A landscape with many valleys, sampled at points; each row gives a point and its height.
From any point a ball rolls to the lowest of the 2 points nearest to it. It stops when none of these is lower. Distance is the straight distance between rows; heights are no part of it.
Z448 (h 3.74): [165 154 149 127  82 136 122  87 154 114 160  68  98  97 163 156 109  98
 151  96]
Z353 (h 1.44): [ 56 103 175 103  83 168 140 164 167 128 114 171 144 132 152 120  97  83
 121 118]
Z874 (h 5.87): [174 137 144 156 150 108  95 110 105 122 148 100 105  80 125 135 207 120
 100 123]
Z315 (h 6.48): [124  97 122  84 109 102 124 150 103 163 100 143 139 187 138 127  99 165
 110 140]
Z309 (h 5.68): [153 126  37 123 185 129 153 151 119 103 137 113 170 153 107 135 125 160
 160 173]
Z839 (h 5.04): [ 70 111 196 130 126 181 175 115 131 149 110 131 105 114  94 127  50 124
 134 121]
Z113 (h 2.43): [165 175  89 139 134  90 120 115 133 127 156 111 104 122 140 162 124 161
 120  99]
Z711 (h 6.83): [136 183 147 118 182 128 114  72 122  83 111  90 122  96 151 119 209 120
 117 113]
Z989 (h 3.01): [141 165 162 148  94 140 129  89 150 118 156  68  85  97 143 157  89 113
 156 108]
Z787 (h 4.65): [200 124  72 135 103 116 132 143 116 134 135 113 135 156 102 118 117 171
 150 160]
Z149 (h 6.69): [145 190 115 136 173 138 125 116 150 113 149 108 111 102 182 172 127  96
 122  77]
Z61 (h 7.73): [ 85  90 172 114 124 110 107 114 122 154  83 141 122 168 152 151 127 148
  96 139]
Z117 (h 6.30): [142  80  87  91 115 141 120 176 116 108 119 143 183 201 114 118  79 135
 151 142]
Z813 (h 6.72): [125 126  76 130 147  96 121 123 119 139 115 118 116 170 136 139 109 196
 130 155]
Z37 (h 7.05): [110 129 148 168 170 130  94  94 108 132 128 107  84  91 154 173 158  96
 124 151]
Z301 (h 7.25): [139 122 144 143  85 129  93  47 121 105 115  76  80  65 109 180 123  66
 169 151]
Z33 (h 5.91): [207 163 137  96 121 117 114 110 149 120 156  86 131 102 177 126 160 107
 143 100]
Z662 (h 6.66): [ 88  72 147 138  89 109 132 170 135 158 136 147 134 124 104 116  75 119
  99  79]
Z605 (h 2.64): [162 176 123 138  64 152 131 137 176  95 189 136 113 104 130 132 132 110
 131 113]
Z374 (h 7.63): [ 79  73 189 142 101 136 107  99 120 152  81 117 102 140 135 162 111 111
 104 146]
Z233 (h 2.31): [113 121 140 114  83 152 148 182 147 143 126 163 145 168 146 106  96 128
 110 130]
Z435 (h 6.46): [145  84  87 102 205 111 141 158  87 152  98 130 186 179 107 100 120 125
 178 156]
Z973 (h 7.37): [133 145 123 162 118 174 127 158 160 115 166 138 126 109 189 147 141  94
 128 146]
Z977 (h 1.72): [150 158 142 151  69 153 144 127 170 122 176 107 107 106 127 121 127 125
 126 117]
Z463 (h 4.22): [ 89 131 132 111  71 161 134 159 153 122 144 192 113 142  52 103 126 136
 136 120]
Z499 (h 7.13): [100 131 108 162 166  87 119 152 121 152 142 126  97 138 136 149 118 160
 125 132]
Z686 (h 7.50): [117 181  76 143 113 123 132 123 165 103 164 124  99 154 124 160  94 163
 133 129]
Z388 (h 7.94): [100 107 127  92 120  81 107 169 106 153 114 147 193 160 160 125  91 129
 129  89]
Z705 (h 2.27): [ 84  80 159 122  88 168 149 146 134 153 121 121 121 122 166 116  93  83
 105 126]
Z284 (h 4.77): [126 187  72 133 182 107 141 132 146 105 163 133 118 122 134 169 122 153
 119  82]
Z334 (h 5.78): [139  87  53 127 206 139 156 168 121  98 139 113 192 154  97 139 119 140
 173 164]
Z651 (h 5.03): [162 170  81 143  92 141 139 149 163 116 154 142 132 158 136 121 112 160
 141 147]
Z758 (h 4.19): [189 185  63 100 148 109 141 120 158  90 147 134 151 124 128 142 126 142
 135  63]
Z413 (h 8.60): [ 59 135 185 152 109 200 160 140 168 121 140 149 105 112 110 142  68 108
 150 136]
Z164 (h 2.26): [118 105 168 174 103 151  81  49 143 101  90 121 104 124 135 163 146 136
 118 166]
Z495 (h 3.87): [119  79 170 134  68 177 138  68 112 135  91 103  92 109 112 100 132 112
 109 149]
Z866 (h 5.22): [177 102  84 148 167 119 136 181 115 136 154 152 171 149  84 118 120 129
 155 145]
Z831 (h 7.49): [ 96  81 128 139  96 160 126  59 109 145  79 113  85  69  85 121  93  69
 158 173]
Z25 (h 6.67): [144 153  95 147  80 121 129 125 139 112 188 124 101 124  71 132  94 163
 147 111]
Z670 (h 1.85): [111  97 169 152  93 141 107  65 132 123  84 121  93 151 130 150 142 149
 102 163]
Z430 (h 4.00): [198 187  68 137 160 119 148 157 153  97 163 164 169 138 111 138 146 118
 141 130]
Z313 (h 5.39): [111  99 163 148 176 138 102 131 101 138  95 134 132 126 147 108 198 133
 109 160]
Z166 (h 4.48): [147 132 151  79 190 116  95  57 161  96  77  82 119 104 168 152 170 105
 158  66]
Z8 (h 7.51): [115  75 107 157  94 159 133  96 113 148 132 117  86  72 126 128  96  62
 141 158]
Z900 (h 6.39): [103  95 144 105  92  99 122 132 105 166 108 131 124 176 130 130  90 160
 101 127]
Z720 (h 3.59): [ 93 158  77 150 155 107 120 169 167 103 166 161 128 144 145 169 119 144
 129 125]
Z588 (h 5.06): [175 188 132 117 181 139 133 128 112 127 128  93 134 104 151  96 200 118
 122 151]
Z766 (h 7.53): [ 71  75 159 166 118 135 116 148 128 163 118 119 113 115 157 160 101  97
 126 129]
Z497 (h 6.70): [160 181 160  88 177 127 126  78 135  35  92  97 151  99 127  80 204 107
 139 109]
Z399 (h 7.60): [ 77  61 184 121 101 145 129  90 108 148  77 107  97 116 114 139  99  81
 108 146]
Z198 (h 5.26): [102  84 179 123 165 122 104 147  97 151  89 144 142 129 147 113 179 131
  91 131]
Z666 (h 5.82): [137 199  99 105 208 122 160 112 120 113 127  98 110  97 156 128 150 126
 113  66]
Z272 (h 3.39): [153 148 100 134  89 148 147 187 172 117 137 179 149 172 119 121 130 129
 140 157]
Z844 (h 6.33): [186 182  93 101 187  77 151 102  97 117 109 104 137 119  77 103 183 144
 139 123]
Z136 (h 5.69): [216 176 124  89 158 106 138 113 147 126 140 105 143 101 169 116 160 117
 135  73]
Z545 (h 6.62): [101 111 156 160  87 158 143 152 142 152 144 126 103 124 137 120 101 127
 112 124]
Z763 (h 6.93): [117 148 141 154 178 144  74  65 110  90 123 117 108  89 148 153 196 109
 134 145]
Z549 (h 7.61): [ 81  59 148 158 125 147 111 127 111 160 109 114 101  97 154 157  99  80
 116 149]
Z376 (h 5.52): [130 135 125 140  71 139 150 130 133 127 155 132 100 146 101 106  91 182
 132 125]
Z103 (h 2.96): [ 98 115 149  70  68  91 147 168 109 140 141 154 185 141 116 102  73 111
  97  96]
Z232 (h 3.41): [225 175 106 132 133 117 136 143 146 133 159 118 152 110 150 128 153 124
 131 112]
Z623 (h 6.41): [135 140  79 154  93 127 118 152 144  99 177 147 109 143  81 134 100 159
 127 120]
Z387 (h 4.84): [163 197 111 120 195 118 174 141 111 120 129  98 133 120 126  91 182 121
 134 144]
Z271 (h 3.89): [174 168 108 156 115 146 131 170 171 115 176 167 150 132 137 131 150 114
 118 140]
Z768 (h 6.56): [127 119 103 124 116 119 135 146 127 148 109 129 127 182 152 127  99 179
 123 148]
Z664 (h 8.01): [112  83  92 109 165  95 103 171  86 144 112 130 165 162 122 125 118 165
 146 123]
Z657 (h 3.70): [221 176  86 144 158 118 147 158 137 120 168 142 162 115 122 125 150 121
 135 121]
Z860 (h 0.92): [ 52 119 170 111  77 143 123 175 170 131 118 178 160 141 134 124  91  90
 128  96]
Z982 (h 2.62): [118 117 125  93  80 145 148 177 140 134 123 178 158 186 121 102  90 135
 128 127]
Z738 (h 4.40): [ 95 119 107 119 142 111 113 198 148 125 114 178 202 155 135 114 121 136
 155 106]
Z938 (h 3.30): [162 132 161 165 122 106  86  76 143  95 118 121 124 121 116 149 181 165
  97 135]
Z237 (h 5.32): [190 121  95 153 161 110 133 181 108 144 155 149 146 132  98 115 134 142
 135 139]
Z213 (h 5.02): [179 172 136  72 190 109 132  92 149 108  96  89 131  96 169 113 186 122
 136  78]
Z534 (h 7.27): [ 78 108 129 150 156  85 114 168 126 160 127 131 131 139 152 144 115 156
 131 116]
Z427 (h 5.67): [117  88 124 158 128 154  89  90  93 121 118 143 108  83 149 138 190  83
 122 172]
Z50 (h 5.74): [172 133 142 167 160 120 106 143 100 140 153 107 101  87 142 125 188 106
 110 127]
Z327 (h 6.45): [170 209 105 109 183  86 165 111 100  95 101 101 138 114  76  83 183 118
 127 128]
Z997 (h 8.85): [ 80 157 141 157  98 155 144 139 160 115 156 162  94 134  77 140  86 145
 150 124]
Z194 (h 3.08): [ 86 141  86 133 145 116 109 183 172 111 156 173 146 146 138 147 135 137
 136 134]
Z53 (h 9.31): [112 149 172 143  93 189 182  97 152 135 162 136 100 100 108 106  91 159
 162 119]
Z128 (h 3.82): [144 123 117 143 135  99 101 117 111 136 105 142 122 159 112 130 169 191
 104 155]
Z167 (h 5.38): [195 189 115  89 186 107 164 114 130 118 117 103 138 102 151 103 174 124
 138  79]
Z942 (h 3.07): [154 124 177 166 116 116  76  47 147  67 122 109 125 105 126 154 173 140
 115 137]
Z765 (h 6.98): [110 149 132 150 185 128  80  78  89 106 129 102  99  85 157 166 179  84
 140 136]
Z44 (h 4.69): [145 146 149 143  67 127 140  81 141 144 134 103  84 139 126 112 122 168
 136 142]
Z3 (h 4.73): [ 93 126 160 136  75 169 155 153 163 126 155 179 115 120  77 101 117 125
 119 112]
Z245 (h 4.95): [139 180 142 132 191  96 105  66 121 102 118  94  97 101 126 167 180 135
 110  84]
Z100 (h 6.87): [110 149 146 158 176 150  77  67 111  50 123 123 118  99 149 127 190 115
 130 148]
Z570 (h 4.35): [123 187  95 113 197  82 155  93 108 111 125  96 104 110 114 138 174 160
 116 112]
Z849 (h 7.40): [ 81  98 154 166 137 106 116 163 128 165 127 139 115 130 165 158  97 129
 119 121]
Z380 (h 5.51): [117  91 142 152 155 149  89 118  92 136 117 137 113 104 161 120 196 109
 118 176]
Z203 (h 6.26): [171 132 136 140 109 142 105 100 137 128 147  83 121  91 177 135 178 105
 134 148]
Z790 (h 3.13): [ 99 106 123  65  69  90 122 167  96 119 133 145 195 153 105 110  62 115
 126  82]
Z833 (h 6.73): [123 178 142 141 185 108 128  98 119 102 115 106 113 108 137 117 207 131
 113 146]
Z139 (h 4.15): [160 149 156  83 162  89  90  60 158 102 103  85 108 112 158 167 157 123
 141  78]
Z438 (h 2.85): [141 108 148 169 118 138  70  46 146  55 129 124 140 101 147 159 160 123
 140 153]
Z439 (h 3.92): [102 112 117  74  83 115 109 178 139 119 117 181 200 170 121 125  95 113
 136 103]
Z168 (h 5.18): [ 73  89 152 146  86 181 148 168 164 121 142 152 106  97 120 109 108  72
 112 118]
Z615 (h 6.20): [133 112 106 151 130 121 128 183 128 157 151 163 135 142 136 122 118 155
 115 131]
Z94 (h 5.84): [105 112 135 119  85 139 144 131 107 135 141 144 101 154  87 104  64 169
 129 112]
Z216 (h 4.37): [133 123 168 142  56 133 134  76 120 148 115 100  94 138 110 106 129 178
 130 139]
Z937 (h 7.14): [ 85 113 159 172 171 110  97 116 116 156 123 110  92 111 149 174 151 126
 122 148]
Z478 (h 5.36): [126 201  65 113 203 100 164 127 120 103 139 121 115 114 130 141 135 143
 120  78]
Z774 (h 1.76): [ 64 113 141 126 100 126 112 189 171 138 121 183 156 150 147 136 113 118
 122 103]
Z963 (h 4.78): [ 47 121 187  95  94 141 157 144 143 139 126 162 136 134 108 115  50 112
 125  94]
Z907 (h 7.84): [111 184 115 159 102 133 133 129 179  99 162 146  99 139 123 166 100 130
 126 110]
Z726 (h 6.64): [120 162 138 146 192 136 112  95 119 108 114 100 110 113 167 122 191 142
 122 162]
Z81 (h 3.81): [140 159 150 151 101 119 127  94 145 136 155  74  76 117 131 159 107 141
 134 116]
Z791 (h 6.51): [181 208 125  97 182 104 167 102 117  96  96  93 135 113 102  79 205 111
 123 123]
Z476 (h 5.60): [182 156 129 150 166 122 125 156 111 144 163 112 120  92 133 122 171 119
 115 121]
Z396 (h 4.09): [ 51 102 135  75  81 133 126 162 140 117 134 191 163 141  57 107 102 106
 136  82]
Z882 (h 4.45): [ 66 113 160  68 103 156 146 140 138 116 136 190 149 126  55 102  87 132
 120  90]
Z36 (h 8.10): [117 190 127 163 114 132 128 124 170 117 160 113  95 122 150 182  91 119
 131 128]
Z598 (h 3.77): [162 163 152 119 140  97  96  64 153 106 122  84 102 109 158 167 162 137
 129 113]
Z782 (h 9.43): [ 92 111 188 106 121 207 194  90 130 147 131 146 119 112 112  89  74 131
 114 107]
Z205 (h 6.25): [117  64 159 154 117 122 112 140 113 174 114 130 115 112 140 133 148 117
  82 128]
Z669 (h 6.43): [111 123 129 161 102 128 132 174 151 142 148 150 110 134 147 128 106 139
 118 126]
Z192 (h 6.82): [136 168 140 136 168 146  82  69 115  33 124 115 142  92 138 102 203 110
 135 138]
Z296 (h 6.42): [165 139 128 149 132 146 120 117 132 143 135 104 121 120 184 130 169 131
 118 160]
Z450 (h 2.38): [127 123 155 152  99 123 115  97 134 150 103 106 101 150 137 135 144 158
 109 154]
Z258 (h 1.88): [ 89 101 156 125  80 173 151 162 156 136 126 161 133 143 159 112  90 103
 107 127]
Z747 (h 7.97): [101  93 106  88 152  90 101 175  92 147 102 142 194 172 148 126 102 158
 146 104]
Z563 (h 6.58): [162 114 102 118 164  99 124 125  95 145  77 149 149 185 107 114 164 164
 125 171]
Z21 (h 7.00): [140 168  51 131 154 103 148 121 130 121 146 108 127 139 138 154 121 180
 136 134]
Z596 (h 5.49): [159 148  42 137 154 133 146 157 145 102 152 137 158 155 129 141 122 162
 145 155]
Z15 (h 6.92): [156 162 147 110 169 124  93  58 139  74 115  95 130 101 158 131 206 113
 134 105]
Z707 (h 8.49): [ 75 143 170 171 110 163 138 136 168 123 143 129  92 126 121 165  68 113
 143 138]
Z181 (h 4.92): [133 133 109 136 191 102 140 187  93 155 127 138 145 139 115  85 146 142
 148 148]
Z386 (h 9.17): [112 180 163 156  83 167 162 101 171 116 171 134  94 110  99 125  97 147
 159 116]
Z221 (h 3.45): [ 87  96 109  64  74 162 113 167 133  92 124 168 164 191  84 116 105 121
 160 121]
Z160 (h 4.79): [107 132 105 127 197 107 141 204 113 142 126 142 174 134 124  85 136 137
 158 132]
Z421 (h 2.48): [177 152 136 152  79 143 134 125 144 136 171  96 111 101 158 126 134 114
 126 120]
Z62 (h 6.21): [123  96  75  98  93 145 129 163 111 113 134 128 150 193  98 118  76 164
 142 127]
Z236 (h 7.79): [ 95  95 179  85 106  89 124 133 101 163  94 126 164 154 180 133 115 114
  81 118]
Z957 (h 3.43): [168 184 105 135  93 143 134 157 184  92 172 158 130 128 123 135 145 115
 122 117]
Z856 (h 5.35): [ 87 111 192 132  96 164 153  86 114 166  97 102  87 124 112 121  88 141
 131 127]
Z375 (h 5.34): [191 154 136 132 151 157 111 101 119 104 119 106 143 107 160 109 225 123
 133 179]
Z875 (h 4.67): [135 193 122 113 204  86 132  76 121 111 107 101 103 108 132 153 172 147
 109  89]
Z410 (h 4.12): [107 111 107  99 103 113  93 192 137 127 111 191 211 157 126 122 111 107
 150  92]
Z470 (h 6.71): [166 144 111 139 168 105 140 138 118 150 111 128 131 139 137 113 172 165
 121 164]
Z116 (h 6.44): [160 109 103 108 195 109 148 153  87 164  95 155 173 186 116  99 125 135
 163 173]
Z341 (h 8.04): [129  84  80 112 186  94 115 160  80 142 111 124 161 155 101 108 134 170
 146 140]
Z665 (h 8.32): [102 161 153 176 110 161 130 124 154 126 151 103  83 112 156 173  79 109
 135 142]
Z318 (h 3.10): [101  96 103  93  80 154 102 175 130  99 130 172 148 176  68 116  98 137
 144 128]
Z207 (h 5.33): [115 105 166  71  78 126 164 138  93 150 127 147 135 154 106  93  73 139
  93 118]
Z650 (h 6.05): [ 98  98 108  97  84 141 132 147 108 122 133 145 126 185  85 111  63 164
 145 114]
Z694 (h 6.24): [180 158  80 128 191  77 139 122  95 127 129 115 129 123  84 120 178 158
 122 139]
Z188 (h 5.37): [ 95  90 139 167  99 173 134 164 160 129 152 142 117 101 155 135 119  80
 116 136]
Z527 (h 2.45): [ 79 122 115 140 121 129 105 196 178 129 136 185 148 152 143 140 127 123
 132 124]
Z568 (h 7.55): [ 87  50 151 125 104 163 125  73 102 150  68 114  99  88  93 116  90  66
 119 159]
Z984 (h 6.63): [151 153 130 141 180 127 132 141 102 144 109 116 131 126 153 103 178 146
 121 173]
Z359 (h 7.18): [134 174 117 153 151 156 127 135 148 118 168 124 122 108 192 156 139 118
 119 130]
Z863 (h 6.68): [ 94  92 168 149  91 154 152 140 142 158 139 128  99 110 108 118  79 114
 108 112]
Z344 (h 6.75): [143 180 145 117 182 146 112  84 123  27 110 102 143  96 114  81 203  92
 125 120]
Z681 (h 7.62): [ 58  81 201  97 119 163 155  81 103 150  78 101 105 105 107 138  69  84
 110 142]
Z708 (h 4.62): [ 93 126 117 119 175 105 117 202 125 155 122 162 193 142 152  92 126 137
 156 116]
Z293 (h 3.72): [105 103 104  61  78 132 103 171 134 104 116 164 199 191 103 125 104 113
 160 121]
Z700 (h 5.83): [133  94 129 158 107 143  83  64 109 119 121 122  99  79 151 151 168  89
 129 164]
Z653 (h 6.08): [134 118  86 139 133 115 119 187 130 129 149 153 143 155 117 127 119 143
 133 134]
Z484 (h 5.28): [173 156  63 143 125 134 147 145 149 122 150 129 137 156 134 131 124 161
 130 152]
Z64 (h 4.06): [132 103 181 127  65 158 141  75 114 151  96 111  97 129 110 102 132 143
 109 141]
Z173 (h 2.86): [153 138 135 150 103  98 107 105 135 145 129  99 102 132 137 146 154 169
 114 148]
Z23 (h 3.75): [156 162  48  93 197  89 171 107  87 101 127  95 144 112 103 138 148 164
 137 118]
Z523 (h 6.11): [188 131 128 107 100 130 111  92 134 112 155  85 111  82 180 130 162  89
 147 125]
Z862 (h 7.34): [122 110 136 158  91 150 123  64 111 128 121  84  81  56 109 155 101  72
 171 159]
Z55 (h 4.49): [140 171 103 137  70 159 145 143 186 102 160 155 120 156 106 125 117 156
 144 138]
Z784 (h 6.38): [164  95 109 104 154 116 131 168 101 158 110 154 179 188 125 119 106 142
 150 148]
Z930 (h 3.68): [ 87 109 119  98  74 169 118 154 137 103 146 180 128 149  42 115 117 143
 148 123]
Z689 (h 2.95): [127 115 135 158  75 136  81  25 132  82 101 128 118  82 120 149 130  91
 172 178]
Z857 (h 5.85): [124  80  58 121 182 143 122 182 143  91 138 131 199 164  99 129 117 137
 167 142]
Z158 (h 7.01): [151 140 148 117 155 116  66  48 136  73 125 108 122  88 159 166 183  92
 146 118]
Z405 (h 6.84): [133 151  73 129 155  92 134 109 125 131 133 112 118 144 131 151 140 187
 125 155]
Z286 (h 9.46): [107 103 178 106  89 196 180  89 112 168 118 122 104 102 125  84  94 130
 120 120]
Z577 (h 3.67): [111  70 148 137  75 163 117  55 115 122  93 115  87  97 106 116 138  90
 110 154]
Z9 (h 6.37): [103  53 169 131  91 119 131 125 106 165  92 119 108 114 120 121 131 104
  71 116]
Z457 (h 3.58): [161 140 132 158 130  96  95  95 131 116 102 134 127 136 116 136 184 188
 107 152]
Z578 (h 6.14): [198 166 101 131 170  82 126 126 106 131 146 106 133 111 110 121 175 148
 118 124]
Z679 (h 7.57): [ 98  57 128 162 104 157 126 111 111 158 127 124  94  83 144 141 107  61
 123 150]
Z84 (h 2.77): [ 88  95 175  75  83 107 148 153 114 157 121 131 161 137 138 110  81 103
  91 100]
Z274 (h 4.90): [ 55 114 193 116 105 164 168 135 139 147 112 142 113 127 116 126  53 106
 125 106]
Z886 (h 5.23): [133 106 141  86  77 132 157 138  91 161 109 137 114 171 103  91  84 165
 106 130]
Z348 (h 7.42): [105  81 131 153  88 162 142  78 117 141 123  90  82  54  99 122  92  74
 144 148]
Z119 (h 2.61): [128 114 156 164  95 141  73  41 141  76 100 124 119 100 140 169 141 108
 142 161]
Z262 (h 4.56): [163 156 153  95 150  96 103  70 167 126 111  72  99 112 171 173 130 112
 148  64]
Z656 (h 6.53): [131 142 131 148 166 136 122 129 123 139 121 112 122 126 181 116 184 144
 116 171]
Z604 (h 5.99): [129  90 138 166 104 141 110  94 119 147 126 107  98  89 153 151 144  98
 119 150]
Z683 (h 3.32): [120  71 140 155  70 148  96  34 123  94  95 137  99  97 110 130 128  94
 147 163]
Z611 (h 5.19): [182 166 131 132 163 147 114 109 116 113 138  94 133  93 166 102 209 105
 131 146]
Z877 (h 7.74): [ 97  92 116 148 116 159 108  99  98 153 124 124 102 101 180 155 137  73
 146 184]
Z349 (h 7.76): [ 93  97 171  96 123 100 118 129 103 168  83 137 143 164 174 131 129 145
  88 133]
Z382 (h 4.46): [190 192  54 105 165 123 140 142 157  80 155 145 160 126 114 149 139 122
 133  98]
Z143 (h 6.32): [130  80 129 146 109 112 130 195 122 157 135 160 152 148 119 114 103 127
 106 118]
Z806 (h 7.16): [149 130 141 132 112 115  83  49 117 112 119  85  89  72 136 195 140  65
 156 135]
Z159 (h 3.86): [125 156 110 140  70 157 140 172 176 118 148 179 127 162  98 114 128 129
 137 153]
Z179 (h 5.12): [129 150 124 142  73 122 140 105 128 137 142 112  87 151 112 120 102 177
 143 131]
Z631 (h 4.08): [176 138  33 114 188 114 151 115  96 100 153  90 152 117  94 151 139 165
 143 132]
Z684 (h 3.35): [102  80 121  92  87 104 112 177 103 136 135 154 168 162  99 120  69 128
 124  95]
Z814 (h 5.42): [ 80 105 202 103 100 144 162  98 103 161 101 122 100 141 112 111  76 133
 103 122]
Z458 (h 3.23): [161 171 118 131 143  91 115  82 148 124 140  97 102 118 152 160 154 149
 112 100]
Z401 (h 5.16): [118  89 163 122 162 116 109 175  94 171 100 141 153 136 161  97 163 135
 113 127]
Z134 (h 6.55): [ 81  77 173 119  91 123 146 148 123 161 133 138 123 105 107 108  75 114
  91  88]
Z762 (h 3.76): [167 159  88 146 127 130 132 187 171 116 154 174 159 153 120 123 136 126
 136 152]
Z350 (h 5.09): [157 126  79 135 210 104 150 167  91 144 125 124 167 154  74  86 134 115
 175 162]
Z671 (h 7.67): [ 99  96 123 140 134 161 109 119 104 150 114 127 118 113 200 129 153  92
 137 177]
Z99 (h 5.40): [100 108 183  86  80 142 165 112 100 159 116 134 118 138 110  95  81 136
  85 118]
Z467 (h 7.87): [ 89 105 159 109 122 120 116 176 126 161 109 151 172 136 190 118  99 106
 107  97]
Z613 (h 3.65): [ 86  86 126 106  81 126 120 176 135 131 132 173 157 147  78 109  82 121
 130  89]
Z964 (h 7.83): [ 85  79 163 103 104 124 120 150 115 165 100 122 151 134 189 128  98 103
  98 118]
Z118 (h 9.01): [ 99 176 147 141  86 157 140 120 169 103 176 156  94 127  78 135 105 138
 156 117]
Z32 (h 4.14): [101 170  77 152 177  98 133 146 154 117 160 131 113 131 150 173 112 146
 123 126]
Z56 (h 5.96): [125  99  70 133 147 132 110 186 143 115 144 158 175 162 108 128 119 144
 152 132]
Z521 (h 4.07): [129 168  61 108 195  84 145 102 102 110 133 103 126 116 113 147 158 169
 121 119]
Z548 (h 6.22): [ 97 103 154 140  84 113 130 115 112 163 106 124  90 153 113 129  90 164
 115 126]
Z590 (h 3.04): [206 157 119 145  98 128 136 149 146 127 166 111 139 100 151 123 149 119
 130 116]
Z801 (h 6.99): [110 146 105 159 170  82 122 111 124 144 132 114  97 139 136 164 135 181
 116 138]
Z965 (h 6.34): [162  88  98  93 131 127 120 175 111 136 120 155 194 201 113 118  82 112
 148 138]
Z252 (h 6.47): [151  78 157 100 109  94 129 171  91 173 107 150 168 146 132 106 119 110
  93 119]
Z514 (h 6.23): [150 131  68 149 116 118 119 171 143 110 170 150 132 146 101 136 121 149
 127 121]
Z627 (h 2.50): [ 66  73 181  90 100 150 155 124 128 156 108 116 134 112 148 113  76  76
  97 114]
Z869 (h 6.65): [155 122  80 124 162 112 134 144 105 150 113 136 150 165 122 121 148 176
 136 171]
Z851 (h 5.08): [168 105 134 119  68 120 134 131 103 159 112 131 116 170 105 104 114 171
 116 146]
Z247 (h 4.47): [198 116  55 136 139 118 128 150 112 124 148 115 153 148  92 133 116 159
 148 149]
Z371 (h 6.01): [190 159 139 134 155  85 108 110 115 127 140 118 129  96 109 124 201 139
 111 114]
Z175 (h 6.13): [114  87 150 161 115 124 111 123 123 164 137 111 104 101 148 142 138 110
  96 141]
Z610 (h 5.45): [186 136 113 167 144 103 133 178 118 148 162 136 136 109 126 123 154 128
 109 124]
Z541 (h 7.59): [108  96 131 155 131 167 125 154 118 149 135 122 118 110 193 125 143 101
 124 161]
Z2 (h 4.57): [163 171  66 131 213 121 193 155 113 123 141 134 159 142  91  95 136 119
 168 159]
Z688 (h 4.64): [ 54 112 176  84 100 144 162 133 136 136 142 181 151 116  81  99  65 119
 116  84]
Z479 (h 5.01): [ 67  98 168 132  77 188 161 162 175 124 135 173 122 104  87 101 115  89
 111 115]
Z455 (h 3.44): [140 149 152 156 104 103 111  73 137 131 125  73  84 114 134 164 142 150
 125 132]
Z133 (h 6.04): [ 94 102 161 133  83 134 157 120 109 164 128 132  86 148  88 118  73 163
 117 112]
Z901 (h 6.28): [151 190 111 125 190 130 142 112 145 119 141 110 115 110 170 155 139 120
 117  55]
Z30 (h 5.05): [143 137 102 127 205  91 147 176  88 142 130 116 147 140  86  73 153 124
 156 161]
Z902 (h 4.30): [177 118  46 128 162 106 125 134 106 119 160 101 149 132  98 149 131 171
 144 137]
Z288 (h 6.49): [ 96  58 176 119 101 106 136 144 110 167 112 123 122 117 130 123 101 102
  77 102]
Z701 (h 5.15): [172  98  80 144 199 125 137 171  96 144 139 137 169 167  76  94 121 124
 176 150]
Z13 (h 4.72): [151 145 149  66 184 123 115  75 156  97  88  93 126 100 177 119 189 108
 151  60]
Z112 (h 6.40): [144  75 145 110  97 100 136 188 104 169 126 156 162 135 109 103 100 113
  98  98]
Z485 (h 2.63): [ 71  98 195  77  94 121 154 122 114 154 117 110 133 122 147 108  80  92
  85 117]
Z186 (h 6.54): [142  95 130 104 150  92 107 143  89 153  77 158 148 178 119 115 154 167
 109 146]
Z408 (h 7.52): [119 123 128 162 127 165 129 167 139 147 155 134 124 114 200 132 137 109
 116 149]
Z558 (h 6.61): [169 200 152  89 176 115 156  91 135  66  75  86 150 105 123  79 209 101
 129 115]
Z365 (h 4.87): [178 129  99 129  87 115 132 125 118 149 116 111 120 165 113 107 129 178
 124 157]
Z696 (h 6.96): [134 172 109 146 154 159 116 116 144 104 168 110 116  90 191 168 132  87
 126 104]
Z248 (h 5.17): [ 84 138 187 133 112 166 167 104 125 155 113 129  84 130 104 136  62 155
 137 136]
Z214 (h 4.36): [171 177  70 135 194 126 172 154 138 104 156 149 165 136 105 114 144 115
 162 147]
Z494 (h 4.70): [164 197  93 124 205 110 192 146 116 133 131 117 147 131 113  85 146 125
 149 170]
Z757 (h 7.08): [154 119 141 135 117 117  69  42 132  93 118 103 107  87 148 169 160  81
 155 124]
Z263 (h 7.24): [102 115 156 179 146  90 105 129 120 165 119 112  78 124 132 174 122 144
 111 136]
Z339 (h 5.07): [134 106 137 131 176 101 126 184 101 172 115 151 153 140 132  99 148 140
 127 134]
Z543 (h 7.20): [134 166  41 125 134 111 139 119 151  97 160 112 129 145 127 169 103 168
 138 127]
Z929 (h 2.94): [137 127  95 110  99 150 133 179 153 115 126 181 170 191 109 112  92 131
 143 147]
Z979 (h 7.68): [ 87  78 181 147 127 129 101 107 118 149  74 129 110 148 157 160 135 129
 100 152]
Z852 (h 4.42): [164 162 154 117 121 120 114  83 161 118 140  63  97 102 172 175 113 101
 150  72]
Z20 (h 6.50): [149  86 142  96 132  93 121 155  87 165  97 164 159 170 121 114 144 138
 103 139]
Z808 (h 8.68): [ 61 137 178 142 102 183 162 134 165 130 137 164 103 132  93 133  86 135
 145 131]
Z278 (h 9.40): [ 99 132 177 117 105 193 183 109 138 146 141 165 107 109 101  92  80 154
 134 110]
Z454 (h 7.90): [105  99 143 102 134 103 114 186 118 160 109 152 186 142 173 109 108 132
 124  94]
Z945 (h 3.40): [179 182  79 112 140 100 141 114 154 113 153 112 128 120 148 158 121 144
 127  76]

Where does a ball stop that starts at each point below?
Z588 -> Z977
Z707 -> Z94
Z534 -> Z94
Z814 -> Z860
Z103 -> Z860
Z56 -> Z272
Z99 -> Z23
Z408 -> Z860
Z782 -> Z94
